Each scene shows the same named points in several views. A view is turned or mirrored, and shifted as a whole, has a little noise and may leave points out.
In the rows, zero is written as 128.

Scene 1
View 1
<167>: [186 122 131  48 100 142 153 161 187 106 104 133 110 154 124 151 102 149
 115 113  83 127 138 117 110 132 126  86 127 153 106 110 137]
<33>: [169 129 142  81  94 140 146 163 148 134 117 121 111 121 124 154 100 145
 130 123  90 123 118 124 112 132 130 104 112 138 115 128 140]
<20>: [146 102 124  75 107 109 147 176 126 121 106 134 131 111 132 127 123 150
 149 136 123 119 112 112 120 102 127 148 115 134 134 144 111]
<48>: [171 119 118  76 107 118 152 182 138 107  96 146 113 129 129 133 128 136
 145 125 115 121 112 106 117 116 128 134 120 151 111 143 126]
<24>: [152 119 140  83 100 127 144 174 136 127 111 123 122 120 129 146 112 149
 139 135 105 119 112 123 117 122 123 127 118 140 123 132 130]
<43>: [146  68  88  25  99  97 157 175 166 104  96 145 140 136 143 112 147 169
 143 134 130 141 141 111 101  70 104 124 127 149 139 135  71]
<217>: [173 130 111 133 122 151 155 180 184 131  87 157 111 171 136 138 131 141
 115 120  86 134 157 126  83 150 135  96 144 169 102  90 138]
<71>: [118 167 179 185 109 133 138 177  55 162 127 118 105  63 125 145 102 133
 173 147 120  98  72 124 139 143 153 191  98 112 125 171 162]
<13>: [121 117 169  93  73 118 133 148  93 154 135  87 124  71 116 149  89 165
 153 161 106 105  98 128 127 110 120 144 109 110 152 155 115]
<142>: [133  73  90  59 112  87 155 189 133 108  97 153 137 127 143 100 154 157
 159 136 150 130 122 106 105  71 114 161 120 146 133 150  75]
<106>: [141  98 119  71  93 110 142 171 135 122 107 130 126 118 128 128 126 151
 147 137 123 117 119 114 113  96 122 135 112 142 135 142 106]
<31>: [126 107 158  93  79 135 135 154 128 157 129 102 126 101 127 136 100 168
 139 155  97 121 134 133  99 105 114 120 118 131 152 126 106]
<58>: [151  91  87  84 127 107 156 183 151 112  87 168 130 149 146 111 153 151
 147 121 129 134 135 109 100  98 126 145 125 160 116 134 103]
View 2
<71>: [ 94 108  74 186 113 117 102 112 121 165 136 140 183  99  65 115 140 129
 125 154  96 133 136 141 105 104 143 115  70 125 164 126 169]
<48>: [ 98 119 115 143 140 131 111 103 112 152 149 131 139 131  64 140 109 116
 151 141 131 145 148 133  97 165 118 111 122 188 116 151 108]
<20>: [104 116 106 147 135 131 125 111  87 151 145 127 149 136  73 104 120 117
 142 134 132 160 163 123  98 164 123 110 133 163 125 148 126]
<33>: [ 88 121 101 135 129 148  89 119 129 137 158 138 124 132  80 160 104 111
 135 146 123 120 164 150  98 136 112 110  94 167 139 154 112]
<24>: [ 92 121 101 138 136 137 107 119 114 153 151 135 134 131  84 133 110 116
 132 139 124 137 166 139 100 150 118 110 113 162 130 144 125]
<58>: [104 118 138 118 137 126 138  95  88 162 140 132 134 139  51 124 112 126
 143 117 152 158 152 118 101 193 118 107 148 196 100 138 126]
<142>: [112 118 129 136 141 121 156 105  60 161 139 117 140 147  75  83 120 127
 150 119 151 184 176 106 106 196 115  97 166 182  95 148 117]
<217>: [ 90 130 153  74 139 151 101  86 129 160 156 150  77 143  37 200  96 126
 126 107 166 101 141 139 106 194  99 102 115 224 105 136 113]
<106>: [103 120 106 137 132 136 127 120  94 148 147 130 134 136  83 112 116 116
 143 137 125 157 172 128  99 161 119 106 128 158 127 144 114]
<43>: [111 127 120 125 139 141 165 128  55 145 148 117 114 164 101  72 101 107
 151 121 146 181 205 117  93 193 103  97 172 167 105 161  90]
<13>: [ 93 110  70 177 109 135 121 137 103 146 149 137 148 124 121  91 126 117
 124 149  97 144 189 140  97 106 118 113  95 107 169 143 137]
<31>: [ 91 117  96 127 115 149 137 128 112 156 153 135 110 135 100 115 117 118
 108 121 123 129 191 135 107 126 113 102 102 132 152 142 136]
<167>: [ 86 127 120 112 144 158  88 115 129 130 168 141  89 140  74 183  86 106
 132 138 140 117 171 149  98 165  97 105 107 199 117 154  83]
View 3
<48>: [135 145  78 124 109 105 154 116 118 132 137 151 133 131  77 158  99 122
 114 146 131 145 135 139 102 122 144 145 139 115  95 133 139]
<167>: [108 146 103 125  96 127 146  99 102 113 141 149 110 141 114 164 118 130
 143 153 175 155 153 117 126 129 139 151 134  97  84 140 152]
<31>: [131 125 113 157  92 148 141 140 110 117 157 141  83 125 136 170 141  93
 136 146 133 119 134 115 130 137 138 159 140 113 104 119 155]
<33>: [125 129  98 125 113 133 153 106 102 133 150 134 112 120 118 162 107 138
 124 157 151 155 144 125 129 128 149 144 140 102  98 139 132]
<24>: [133 133  97 134 107 131 150 123 114 134 149 141 111 122 107 163 113 114
 122 142 131 140 137 125 108 132 149 146 142 113  99 133 134]
<217>: [112 168 128 115 106 128 123  78 143 106 111 137 139 157  74 170  98 169
 133 123 194 156 151 107 137 102 146 148 133  88  66 102 143]
<20>: [143 139  81 135 101 110 143 147 116 123 139 155 116 133  94 161 111  93
 115 144 110 128 132 139  98 135 148 153 139 124 106 124 140]
<106>: [138 142  81 129 101 113 151 141 112 128 137 157 106 134 102 163 121  95
 114 147 120 134 134 135 108 134 141 155 134 120 106 130 147]
<142>: [137 170  61 126  84  75 140 169 134 120 116 183 125 165  68 168 123  78
 109 142 108 110 128 157  83 131 133 162 129 146 101 121 153]
<71>: [167  83 123 165 136 153 143 139 136 144 159 107 114  78 112 163 113 113
 109 124  78 109 121 119 117 125 165 151 167  99 132  97  97]
<13>: [149  98 106 168 109 149 151 156  96 137 179 132  74  91 148 161 142  75
 123 146  94 107 122 122 120 147 151 152 148 113 128 131 130]
<58>: [130 175  80 119  94  80 146 130 138 114 102 177 133 170  58 166 108 111
 118 137 136 133 134 145 100 118 138 149 132 122  94 114 147]
<43>: [118 178  51 125  60  78 153 176 100 111 122 199  95 171  99 176 137  52
 118 167 132 123 134 152  92 151 124 164 125 140  98 143 174]
View 4
<167>: [114 132  58  68 148 131  98 179  84  79 112 102 157 145 136  90 170 120
  89 167 157 122 101 155  94 112 104 131  76 171 119 186 132]
<33>: [ 95 136  78 105 144 141 100 157  88  90 130 117 148 152 124 111 165 128
 110 153 143 123 121 152 100 119 127 128  65 179 125 162 138]
<106>: [108 147  83 125 162 114 103 139 127  65 156 112 139 142 144 114 162 159
 107 133 123 127 129 143  87 127 108 105  72 151 137 164 127]
<13>: [ 74 163 103 138 157 147 111 139  90  86 143 133 156 168 120 136 160 152
 117 116 100 130 143 122  78 141 134 111  55 173 146 159 136]
<24>: [105 141  84 122 149 126 106 139 111  85 144 118 143 147 127 114 167 144
 114 140 134 127 127 143 102 121 128 112  66 161 137 155 128]
<43>: [137 164  70 127 197  92 109 136 143  30 176  92 137 130 185 105 162 176
  82 113 106 119 131 134  52 147  49  86  79 133 142 183 129]
<31>: [106 142 103 129 144 135 137 124  91  80 146 133 122 158 134 143 161 129
 104 124 120 139 129 119  79 133 105 103  81 178 122 160 146]
<217>: [152 103  64  72 121 114 116 155 108  85 121  92 113 125 129  99 178 103
 110 197 184 130  90 166 119  88 112 132 109 184  96 161 132]
<48>: [113 135  74 119 157 111  91 151 133  77 143 104 140 136 137 101 176 154
 111 156 145 114 119 158 110 108 126 120  69 152 132 161 119]
<20>: [116 148  90 137 162 114 104 134 137  65 166 105 133 135 148 122 167 159
 110 140 120 123 128 144  93 120 116 102  73 149 136 150 130]

Which points are out of place in each view (at most two, in the order of its rows)? Write none if all are in place.
view 1 => <43>, <71>
view 2 => <217>
view 3 => <167>
view 4 => <13>

Scene 2
View 1
<189>: [ 97 120 150 118 145 123 102 123 157 140 116 148 154 109 118 130 160 130
 128 151 123 125 167 137 129 132 138 135 152 128 134 137 139]
<133>: [ 92 130 146 114 144 129 101 130 150 148 117 136 159 100 122 149 138 143
 149 163 111 115 184 138 128 128 132 141 157 117 106 124 149]
<68>: [ 66 135 125 111 134 150 134 147 154 146 103 145 170  92 104 151 158 137
 157 155  98 116 211 109  92 145 116 123 147 108 134 123 151]
<121>: [ 77 107 133 109 138 133 114 145 161 145  96 168 145  79 123 128 151 137
 118 159 117 128 177 120 104 132 125 125 142 112 135 123 133]
<14>: [ 98 126 143 130 147 126 102 111 158 142 115 148 158 101 102 122 183 126
 121 136 128 122 155 137 134 135 146 123 152 127 175 137 125]
<201>: [ 84 122 146 119 154 133 117 117 158 125 125 148 165 125 124 124 151 137
 134 141 116 138 174 132 125 140 130 131 150 135 129 150 135]
<181>: [100 127 158 121 162 133 117 105 161 111 139 146 165 161 130 120 139 127
 140 139 110 146 173 145 136 142 141 134 152 152 110 165 132]
<99>: [ 88  98 153 103 149 121 103 145 162 133 110 179 122 106 158 127 104 150
 114 182 116 139 181 136 116 126 120 145 136 116  65 135 143]
<46>: [ 82 100 152 107 163 137 135 127 173 103 132 176 148 156 165 106 117 134
 132 152 104 163 182 119 111 146 123 127 134 141  81 172 135]
<119>: [ 92 129 154 115 153 135 110 114 157 125 127 145 164 135 131 126 139 137
 139 147 112 138 178 138 133 135 136 136 152 135 112 155 136]
<122>: [ 88 132 146 113 140 125 100 135 148 150 116 140 152 100 126 148 137 146
 144 162 115 114 188 140 125 133 132 145 154 116  98 123 150]
<171>: [ 76 114 152 106 166 160 154 117 170  93 142 165 164 182 164 109 106 133
 163 145  87 160 206 116 102 151 115 126 136 143  64 180 140]
<15>: [ 94 135 154 110 148 135 117 121 153 130 133 131 164 151 138 140 118 136
 160 152 106 124 196 146 132 139 131 150 160 129  72 151 149]
View 2
<189>: [128  98 133 124 158 114 103 118 137 154 137 146 156 133 116 127 134 136
 152 117 146 137  97  91 119 105 125 107 136 147 126 111 103]
<14>: [132  96 129 147 163  98 100 116 142 152 130 148 175 149 111 127 144 127
 142 115 174 134  80  83 128 101 138  88 156 141 129  93  99]
<201>: [125  99 121 114 141 121  87 116 136 152 128 139 150 138 116 131 136 135
 168 117 143 123  98  89 113 107 127 125 147 147 149 116 107]
<99>: [133 126 150  92 146 144 103 125 133 166 133 141 125  92 134 106 134 162
 130 109  81 128 104  82  99 115  96 137 107 141 113 140 117]
<181>: [111  92 118 104 133 142  79 110 138 148 135 135 140 138 125 128 118 147
 197 115 140 121 115  98  92  92 125 129 158 154 140 112 108]
<133>: [113 103 139 121 156 117 115 125 129 161 153 145 140 130 117 139 130 129
 152 123 130 136  98  92 135 123 110 116 112 144 126 121  99]
<121>: [135 113 138 121 145 102  95 136 138 172 130 142 156 122 116 121 150 131
 111 105 133 131  76  75 131 115 117 119 125 139 135 131 108]
<122>: [115 105 147 114 153 121 119 120 133 161 155 147 133 122 119 132 126 135
 143 124 121 139 100  91 136 123 109 126 103 144 134 131 102]
<46>: [136 116 127  88 131 147  74 121 131 157 117 134 145 121 129 113 129 157
 159 105 116 118  95  85  81  98 109 136 147 151 136 136 120]
<119>: [118  98 126 111 143 133  95 114 135 153 139 136 144 140 122 131 124 146
 182 120 134 126 105  94 104 109 120 127 139 150 137 118 107]
View 3
<121>: [ 96 102 136 139  90 109 151 118 126 166  90 107 135 124 132 146 121 111
 165 106 166 161 133 133 148  94  67 111 120 136 145  91 136]
<171>: [164  70 160 160 111 147 176 146 112 133 123 147 156 141 154 157  86 156
 190 171 151 134 125  76 183  90  86 131 160 141 154 145 123]
<189>: [101 113 127 140  96 114 152 114 118 170  85 135 118 131 136 141 150 114
 161 134 145 156 119 120 154  92 105 115 127 131 119  94 129]
<181>: [131  91 140 155 110 135 162 136 111 153  92 155 123 146 147 147 140 141
 177 167 134 147 118  87 165  90 119 125 139 125 123 117 125]
<14>: [ 66 111 121 129  92 114 134 136 123 168  65 140 103 124 134 140 165 114
 157 120 144 156 120 116 146  99 113 115 125 117 116  69 139]
<15>: [144 112 138 150 107 125 172 103  94 162 122 156 143 146 151 146 127 124
 152 166 139 143 113 105 166  85 102 131 128 151 127 134 112]
<201>: [108  97 137 143  96 126 153 128 118 154  93 140 124 130 144 145 135 125
 167 146 148 152 122 105 157  93 106 122 132 130 130 103 129]
<99>: [161 120 152 141  92 103 188  90 120 179 109 106 140 149 136 153 112 121
 198 124 167 173 132 125 141  80  51 121 117 130 133 131 114]
<133>: [112 124 130 136  94 112 156  96 102 172 108 133 137 135 143 138 138 102
 144 136 149 153 116 129 153  88  94 120 113 144 127 108 125]
<119>: [118 118 135 141  96 111 164 109 108 171  93 139 129 139 137 144 142 120
 165 142 143 159 117 114 148  88 103 124 119 130 115 109 121]
<46>: [148  91 147 146  96 125 178 127 126 159  90 130 132 135 137 156 116 142
 200 147 157 153 125 101 160  93  77 126 143 126 132 121 124]
<68>: [ 90 110 136 132  87 116 140 113 106 153 130 111 165 125 141 143  95  95
 125 108 173 148 130 140 158  89  57 119 122 172 173 103 130]
View 4
<15>: [130 132 114 137 101 154  91 125 138 131 162 164  90 160 137 160 133 105
 119 101 102 128 135 138 123 116 134 128 135 123 139 149  80]
<201>: [131 112 109 135  87 142 105 130 119 158 151 146 104 137 140 129 125 108
 143 107 121 122 142 132 140 113 126 110 150 123 151 176 106]
<68>: [111  90 100 153 138 143 123 134 123 150 186 116 127 126 137 114 134 109
 109 134 111 144 141 125 154  80 112 137 148 128 150 150 122]
<122>: [123 118 130 139 104 128 111 127 123 136 162 141 112 144 129 144 156 100
 115 116 107 139 141 139 153 112 114 152 137 114 133 154 109]
<14>: [121  94 125 126  69 125 123 146 115 188 137 134 127 112 141 110 133 108
 149 101 135 116 136 119 167 102 112 118 147 112 156 188 136]
<46>: [142 132 115 134  96 150  87 104 111 135 157 147 102 158 133 134 120 113
 158 113 108 145 157 158 135 150 130  99 168 138 146 179 100]
<99>: [136 146 139 138 110 130  86  97 102 116 167 134 117 170 118 146 155 108
 163 128 101 172 185 176 142 187 120 130 177 132 129 184 106]
<121>: [116 105 123 140 112 126 119 121 106 152 167 119 137 126 129 113 152 106
 137 133 115 150 153 142 163 123 107 135 158 122 143 179 129]
<171>: [145 143  69 140 118 180  71 102 119 116 173 152  78 167 136 149  97 113
 144 110  95 144 153 165 107 134 150  76 170 146 154 159  72]
<133>: [123 116 114 138 100 143 107 127 122 141 161 149 104 144 133 140 135 104
 125 109 112 132 141 138 140 115 123 128 138 124 140 159 102]
<189>: [124 113 128 130  80 125 117 138 125 164 149 140 115 129 139 127 140 104
 138 105 120 128 138 128 158 115 120 126 139 114 145 177 121]

Which points are out of place in each view (at most two, in the order of its rows)? Write none if all are in place.
view 1 => <46>
view 2 => none
view 3 => <119>, <68>
view 4 => <99>, <133>

Scene 3
View 1
<41>: [111 128 119 102 163 103 102 171 134 156 180 132 147 127 151 106 139  99
 150 113 125 141 131 164 112 155  59 150 148 124 127 136 112]
<45>: [151 122  90 110 176 112  60 119  95 105 142 106 148 138 180 127 127  72
 108 107 106 152 127 144 131 162 139 129 159 118 129 179 148]
<155>: [ 92 106  76 126 197  89 100 181 147 225 203 157 143 126 127 148 115 138
 165 126 159  65 157 166 108 170  73 146 149  89 138  87 147]
<82>: [ 94 110  88 128 183 110 106 177 146 225 201 143 132 111 117 143 114 138
 153 125 140  84 150 168  98 177  79 153 144  95 126 110 146]
<90>: [128 130 123 102 152 118  99 155 124 143 162 107 139 121 161  99 129  85
 136 108 113 156 129 161 114 151  77 159 160 136 120 159 122]
<5>: [109 124 119  77 181  49  87 171 103 131 196 160 146 155 189  98 157  73
 166 109 147 145 136 172 142 149  60 153 160  98 146 119  92]
<47>: [140 130 105  87 165  83  73 144 102 116 172 121 144 141 194  98 145  75
 131 102 115 158 138 159 137 147  96 148 156 109 137 166 116]
<110>: [134 117  85 159 166 205  93 127 129 163 111  82 141  93 102 154 101 114
  87 146  97 121 115 115  81 181 157 119 158 167 106 174 198]
<96>: [133 111  75 135 186 149  71 127 126 187 147 107 137 113 134 150 100 121
 104 129 107  88 144 141 103 179 148 137 151 120 122 159 189]
<35>: [159 114  61 123 190 122  52 106 106 178 162 101 132 118 156 148  99 114
  88 106  98  86 177 149 116 176 165 148 143  88 138 192 201]
<117>: [121 108  81  91 199  47  72 156 106 157 202 155 144 157 183 127 136  94
 147 102 144 105 169 173 144 164  92 145 151  69 152 118 130]
<39>: [127 125 105 121 166 132  91 139 113 135 144 106 145 126 148 121 125  89
 121 121 109 152 119 140 111 163 107 134 163 137 120 159 146]
View 2
<35>: [ 53 195 193 147 158 105 136 123 162 108 178 109  92 164  89 149  95 209
  78  97 135 118 128 174  80  85 144 141 195 108  87 136  98]
<90>: [ 96 152 140 149 119 104 108 128 129 137 160 107 133 162 128 145 118 128
 136  93 133 111 117 159 120 103 103 140 189 117 108 141 134]
<96>: [ 87 163 198 132 159 107 132 121 197 117 163 129  97 154  93 161  91 192
  98  82 139 145 138 165 100  86 139 140 162 117 104 138 100]
<155>: [132 125 193 107 180 169 151  94 144 101 157 136  76 104 146 146  41 168
 159 126  98 172 160 114  98 115 146 128 115 166  95 107  71]
<39>: [106 145 169 135 126  91 111 134 134 137 143 123 131 161 115 137 113 139
 118  81 137 126 132 163 129 105 115 142 158 111 112 140 135]
<5>: [104 129 143 129 127 136 112 126  27 124 145 114 128 133 167  84  54 106
 147 140  87 121 142 137 139 134 124 130 146 166  79 118 120]
<45>: [ 79 175 174 142 123  74 111 144 103 138 153 106 137 179 114 108 100 149
  86  94 131 110 126 180 130  93 131 139 173 107  92 146 139]
<41>: [113 121 148 130 134 136 120 117 108 129 153 127 118 132 151 134  78 110
 162 115 109 133 134 131 123 123 110 133 144 142 108 118 117]
<110>: [104 143 207 123 147  68 123 140 242 145 153 131 119 180  77 179 122 171
 104  47 172 150 133 177 109  78 117 143 148  89 132 154 127]
<47>: [ 84 160 148 147 119 102 106 130  57 131 156 107 137 157 146 102  87 122
 121 113 110 112 131 166 136 113 120 135 183 138  84 131 138]
<117>: [ 83 162 170 125 152 146 134 122  57 103 161 120  94 130 151  99  43 162
 116 140  91 124 148 150 108 115 152 131 153 168  65 118  89]
<82>: [121 121 182 112 170 166 144 102 165 114 161 133  84 111 136 161  57 155
 162 116 110 161 150 118  99 107 130 127 127 155 102 107  78]
View 3
<96>: [180 108 104 114 140 232 140 174  87 143 146 105 121 169 147 156 113 187
 134 129 173 122 145 118 164 121 158 153 112 131 132 151 124]
<117>: [125  98 154  92 118 139 152 180 119 134 121 122  93 182  83 158 104 123
  86 101  80 151 119 114 171 122 118 119 137 138 112 147 114]
<90>: [139 127 108 143 115 114 138 137  83 128 154 126 146 152 124 133 122 136
 158 124 137 119 156 134 180 112 106 148 136 142 126 140  93]
<45>: [157 146 101  87 104 146 155 158  79 119 156  89 105 143 123 159 135 139
 153 141 157 154 148 113 166 126  86 154 111 131 137 185 116]
<39>: [155 132 105 121 118 153 140 148  76 127 147 116 137 146 141 157 130 157
 173 140 162 132 155 126 171 119 111 156 130 137 121 155 108]
<110>: [197 139  80 127 143 241 120 154  62 138 158 111 153 138 189 164 133 213
 191 151 220 115 172 117 168 122 147 195 123 131 137 156 125]
<82>: [150  76 149 136 144 194 109 172 119 152 117 166 145 187 120 145  94 170
 118 112 113 110 135 126 182 109 187 143 163 142 103 104  99]
<47>: [130 133 121 105 104  97 154 151  90 125 147  99 111 164  95 146 121 114
 132 120 124 144 142 120 165 120  73 130 126 142 130 172 103]
<155>: [141  66 163 123 146 195 108 168 122 153 100 168 125 188 114 159  81 166
 103 100  85 117 125 123 180 118 184 144 169 142 101 101 101]
<41>: [129 109 124 142 117 115 127 142  93 130 142 155 141 162 118 144 118 127
 144 120 118 118 145 140 182 112 120 145 152 151 107 128  95]
<35>: [180 131  94  87 133 240 166 184 104 153 159  68 105 180 127 136 114 174
 111 111 164 132 130 106 165 123 139 135  88 121 150 177 131]
View 4
<96>: [156  81 132 122 123 101 124 145  98 131 152  77 129 101 139 164 141 164
 126 105 128 134  98 160 117 123 164  44 127 104 148  98 131]
<47>: [120 124  89  88  71 144 145 124 123 119 163 137 162 156 104 131 154 107
 121 144 155 103 130 140 171 113 160  85  73 178 139 129 162]
<41>: [157 126 116 108 103 144 131 127 133 116 169 159 141 178 102 144 143 133
 126 121 140 132 115 146 149 142 119  93  88 157 112 108 178]
<82>: [174 129 152 133 133 139 131 140  87  82 161 135 151 141 104 165 114 187
 132 105 148 166  88 143 117 170  94  62 105 130 103 102 160]
<117>: [117 142 106  95  93 162 148 117  74  74 158 139 197 134  87 141 127 153
 129 147 188 133 101 132 166 115 123  50  77 165 120 129 156]
<155>: [164 141 150 129 133 139 129 133  76  72 156 149 168 130  93 157 102 206
 126 117 169 175  80 135 116 159  83  59 105 139  96 104 157]
<5>: [123 152  90  93  75 174 143 122 106  88 159 183 173 166  85 128 134 119
 111 160 163 124 124 128 178 125 110  92  61 189 115 133 163]
<45>: [120  97  77  91  72 129 132 138 133 152 158 136 119 139 125 127 150  77
 112 149 129  97 144 142 175  86 171  93  97 157 161 121 143]
<90>: [151 109 108 110  98 133 121 126 144 139 172 155 118 166 114 141 154 116
 117 122 119 117 127 162 163 136 148  96  87 153 134 105 176]
<110>: [170  49 140 129 139  71  94 165 131 164 158  86  71 103 158 158 135 128
 112  97 102 137 112 159 101 113 168  66 156  87 166  88 124]
View 5
<96>: [110 122 148 123 148 140 129 139 184 124 156 150 150 176 115 106  97 150
  69 140 132 100 155 131 139 137  94 104 114 153  72 153 129]
<90>: [135 138 132 122 150 142 113 162 151 118 150 151 165 113 173 114 105 124
 109  98  79 106 104 109 147 123 111 111 147 151 110 106 124]
<35>: [ 96 104 162 125 166 136 160 168 202 123 157 110 132 171 128 120  90 161
  51 122  89 127 190 120 165 119  89  88 107 172  26 182 123]
<5>: [139 106  98 145 181 155 106 147 125 108 114 154 186  88 139 113 120 122
  67  80 124 157  54  72 129  97 121 145 129 128 105  92 145]
<110>: [104 151 178  84 115 130 130 149 195 137 186 164 132 194 158 105  71 149
 111 170  83  55 203 157 151 171  82  74 137 190  81 146 103]
<41>: [138 147 131 135 148 143  91 156 143 118 143 152 173 115 148 107 113 125
 104  96 108 114  90  93 139 116 126 128 133 122 121 111 135]
<45>: [115  93 117 110 172 141 152 161 160 127 124 150 149 121 156 120  95 128
  62 123  71 124 149 119 132 129  84  95 147 196  62 107 114]
<39>: [127 129 134 111 147 140 120 155 157 125 152 162 151 139 160 113  98 130
  96 132  85  99 141 124 146 141  93 104 150 173  94 110 117]

Which points are out of place in each view (at most two, in the order of its rows)? Write none if all are in place.
view 1 => none
view 2 => <90>
view 3 => none
view 4 => <45>
view 5 => <96>
